The views of a scene show one set of named points, each view turned or mirrored, shifted and resized as a whole, with a little noise and some points left out.
In the rows, zero is written as 128.

Scene 1
View 1
k_32: [112  93 133 167 161 174 159 130 177 115 112 136 159 183 138 107 140 125
 121 106  89]
k_285: [ 89 118 171 151  81 152 217 165 196  83 124  62  79 141  92 149 165 158
  76  66 100]
k_431: [117 109 137 145  89 130 117 134 129 114 108 110 129 157 100 132 169  92
  67 125  71]
k_840: [ 77  81 169 127 131 160 166 200 210 137  93 100 114 183  96 132 138 163
 122 102 131]
k_195: [ 90 110 113 111 154 144 103 160 170 126  82 133 171 193 107 131 126 132
 101 113 100]
k_623: [ 86  60 143 112 134 164 132 152 198 125 102 130 154 181 133 125 126 166
 121 117 119]
k_880: [122 117 123 124 118 121 146 122 146 101 106 117 146 148 108 155 152 117
  77 117  57]
k_783: [100  81 141 117 123 142 142 131 183 110  99 111 135 163 118 148 142 146
 103 112  85]
k_441: [129 109 128 149 134 139 189 117 163  99 120 122 144 146 128 143 151 126
 100 109  61]
k_867: [114 149 117 129 125 126 156 198 135 125 109 124 159 164  87 130 143 112
  74 113  98]
k_567: [112 141 101 104  78 119 133 161 118  99 129 131 175 141 111 138 145 124
  45 116  89]
k_982: [126 168 103 173 120 158 188 161 121  91 150 136 181 155 126 101 149 105
  61  91  90]
k_648: [126 112 135 149  89 134 162 121 134  99 130 115 138 139 124 135 165 110
  70 117  67]
k_636: [119 121 104 125 117 146 177 177 141 115 142 158 194 150 137 111 127 145
  83 122 115]
k_979: [124 119 127 160 117 144 165 120 147  96 124 118 145 155 127 130 158 112
  82 103  67]
k_411: [144 102 141 140 112 108 147 140 126 137 103 123 134 146  97 146 166  85
  89 153  56]
k_319: [136 203  85 122 132  96 155 208  95 119 107 133 177 153  64 145 146  83
  49 117  71]
k_87: [ 96 106 140 135 126 143 131 115 178  94  89  91 119 170 104 153 156 124
  90  89  65]
k_958: [ 61 106 130  95 133 154 110 177 203 112  78 104 142 195  96 142 125 166
  94  84 123]
View 2
k_958: [111  61 175  87 101 137 133 153 117 129 104 100 167 108 178 142  86  79
 135  72 135]
k_867: [109  92 144  90  92 129 149 121 129 119 115 108 110 104 163 115 154  91
 116  97 138]
k_32: [119  85 170 118 134 106 172 113 147 138 131  71 144 147 171 119 104 103
 115 110 138]
k_979: [124  89 143 141 113 122 150 107 141 129 140  89 152 140 154 107 148 102
 113 110 133]
k_636: [120  77 152 104 104  94 159 120 166 142  98  82 118 105 153 125 151  84
  83  92 132]
k_87: [121  79 150 134 105 142 132 126 119 118 149  98 174 141 162 117 115 100
 140  94 133]
k_195: [103  70 166 104 108 127 137 129 124 117 108  76 122 111 162 131  90  96
 125  85 149]
k_783: [122  79 153 127  95 120 135 136 144 130 141  86 165 133 162 127 103  90
 128  80 127]
k_285: [140  87 150  96  86 135 160 143 134 150 152 149 214 145 187 115 166  76
 137  97 100]
k_411: [110 112 128 140  79 128 131 107 147 111 165  91 104 133 160  99 141 102
 128  94 126]
k_880: [122  85 130 141  91 131 131 116 136 117 145  92 145 127 142 111 139 102
 120  93 141]
k_441: [133  87 136 130 105 111 163 114 148 133 150  89 158 147 146 112 139 105
 113 101 137]
k_319: [105  94 116  88  85 145 144 102 108 100 106 117  81  86 134 103 189 105
 110 105 164]
k_648: [122  93 138 150  97 125 132 107 151 129 145  96 146 135 156 103 165  95
 109 105 119]
View 3
k_431: [144 121 177 105  98  88 128 124 147 144 154 119 161 112 175 129 136 116
 137 149 127]
k_982: [125 151 213  83  87 113  82 112 142  90 173 115 172  76 142 102 130 115
 133 203 119]
k_867: [146 149 201 104  88  82  77 129 139 110 155 106 169 130 168 128 147  99
 118 177  99]
k_32: [105 160 164  76 126 112 116 110 128  91 115 104 146 124 122 126 150 108
 147 173 124]
k_648: [133 137 182  93  87 102 139 118 158 123 175 118 162 106 147 125 123 118
 128 159 133]
k_441: [113 172 173  80  96 107 134 121 148 117 157 108 157 125 121 126 123 105
 120 168 135]
k_87: [124 155 155  95  89  74 137 119 120 158 137 109 151 133 134 121 139 121
 130 154 120]
k_623: [130 144 126  93 113  93 127 102 130  87 123  99 138 171 123 138 172 114
 143 169  89]
k_411: [141 139 188 100 108 101 127 140 168 134 152 114 161 129 178 146 126  94
 118 138 139]
k_979: [119 153 179  84  96 104 127 118 142 123 154 113 159 106 135 119 127 115
 131 168 133]
k_840: [131 159 166 113  92  42 125 105 119  81 116  83 134 175 121 157 171 114
 129 160  81]
k_880: [135 151 165  89  92 103 124 130 147 149 164 117 163 132 151 122 127 105
 116 159 124]
k_636: [139 144 171  85  98 124  87 109 157  65 175 108 165 131 140 122 149 101
 125 197  94]
k_319: [156 156 227 100  81  95  42 153 145 139 177 115 191 117 198 113 129  80
 100 186 105]
k_567: [162 124 168 100  77 107  93 118 154 124 196 124 175 121 169 110 137 115
 120 182  96]
k_285: [122 169 198 113  43  21 162 102 124 107 169  91 144 126 100 139 129 143
 115 163 107]
k_958: [143 151 135 106  86  58  98 106  98 126 126  96 146 172 134 120 179 122
 135 179  65]
k_783: [130 152 140  93  98  88 136 112 134 125 141 105 147 156 130 133 148 114
 128 159 108]
View 4
k_648: [126 113 133  97 131 107 160 110 170 105 101 109 147 137 125 124 157 129
 138 120 148]
k_195: [158 119 108 135 130 112 164 102 134 111 146 115 116  99 185 147 113 168
 152 127 122]
k_567: [134 104 145 103 131 113 186 104 162 133 125 115 168 144 183 115 137 130
 148 116 158]
k_319: [121  94 151 121 185 114 188  98 204 156 117 120 122 166 219 115 140 140
 155 143 126]
k_783: [143 116 112 106 114 127 146 108 134  93 113 121 129  98 147 140 136 164
 132 110 136]
k_285: [149  88 131  87 110 155 108 148 202  54  63 134 135 123 148 118 141 151
 127  86 152]
k_979: [127 116 123 109 132  96 151 110 169 101 107 113 124 123 129 127 156 126
 149 117 142]
k_982: [136 105 126 122 152  69 158 127 210 122 115 129 138 136 160 115 147 108
 182 111 161]
k_623: [166 117  87 116 107 115 141 117 126  94 132 132 144  76 149 155 112 182
 143 108 142]
k_32: [150 122  89 129 132  78 136 118 159  95 126 125 114  92 126 148 137 150
 163 117 134]
k_431: [140 114 141 111 129 117 173 104 167  99 113  82 146 142 139 138 140 136
 128 135 126]
k_840: [179 102  91 112 118 145 120 136 168  74 104 138 138  92 162 158 103 200
 132 108 130]
k_867: [145 100 128 117 157 116 165 112 190 125 117 125 137 138 185 133 125 158
 150 131 133]
k_880: [121 116 133 102 133 118 163  95 148 112 110 109 122 127 149 125 157 141
 133 124 135]
k_441: [120 118 114 105 140  98 145 107 161 110 107 126 110 113 129 127 162 141
 147 118 140]
View 5
k_648: [123 114 115 127 117 140 147 163 155 143 159 106  81 104 127 158 135 140
 155 100 178]
k_958: [122 183 170 159  67 137 110 144 146 223 157  75  78 135 101 152 137 134
 161  93 173]
k_636: [115 130 167 138  71 144 144 160 128 159 165 131 102 121 150 161 129 163
 181 126 188]
k_441: [116 140 121 126 110 128 127 147 165 134 153 100  96 122 129 171 139 154
 157 103 199]
k_783: [111 150 139 132  97 131 127 146 156 181 151  83  74 137 114 153 135 155
 153  84 186]
k_982: [141 141 126 146  93 142 138 161 141 135 175 146 115  88 144 172 137 132
 174 148 183]
k_285: [133 162 129 123 108 160 122 174 188 177 161  29  75  85 139 193 161 128
 173 108 199]
k_411: [128 111 127 138 115 145 151 156 141 124 138 101  83 131 133 145 151 141
 132  74 157]
k_319: [157 116 174 170  78 152 130 155 132 110 137 133 129 100 122 168 138 103
 147 121 120]
k_87: [124 153 118 140 112 128 119 143 167 173 152  81  75 122  96 155 138 132
 142  86 178]
k_623: [ 98 170 155 138  77 130 130 143 136 207 164  90  72 156 130 144 140 172
 164  85 200]
k_567: [126 102 157 143  86 147 143 168 138 166 156 123  91  97 114 158 114 130
 169 115 151]
k_195: [120 166 159 162  71 127 121 137 129 187 154 117  90 152 108 140 135 143
 149  92 166]
k_867: [139 142 162 157  79 150 133 158 133 149 151 109 105 117 137 160 150 125
 154 109 151]
k_32: [116 175 115 140  96 121 127 135 142 162 169 122  92 147 139 151 151 162
 155 104 207]
k_979: [125 136 110 134 112 130 133 152 156 143 161 112  92 112 126 161 137 143
 155 109 188]
k_880: [120 120 133 135 107 132 130 149 157 144 142 101  90 120 108 158 127 139
 148  89 168]
k_431: [133 121 117 144 115 143 149 160 140 158 156 105  72 112 116 141 143 125
 141  88 152]
k_840: [117 190 164 146  77 149 124 154 148 203 158  52  74 144 149 159 170 151
 161  85 193]

Which points are out of place in each view (at most two, in the order of its rows)? Write none if all are in place.
view 1 -> none
view 2 -> none
view 3 -> none
view 4 -> k_441
view 5 -> none
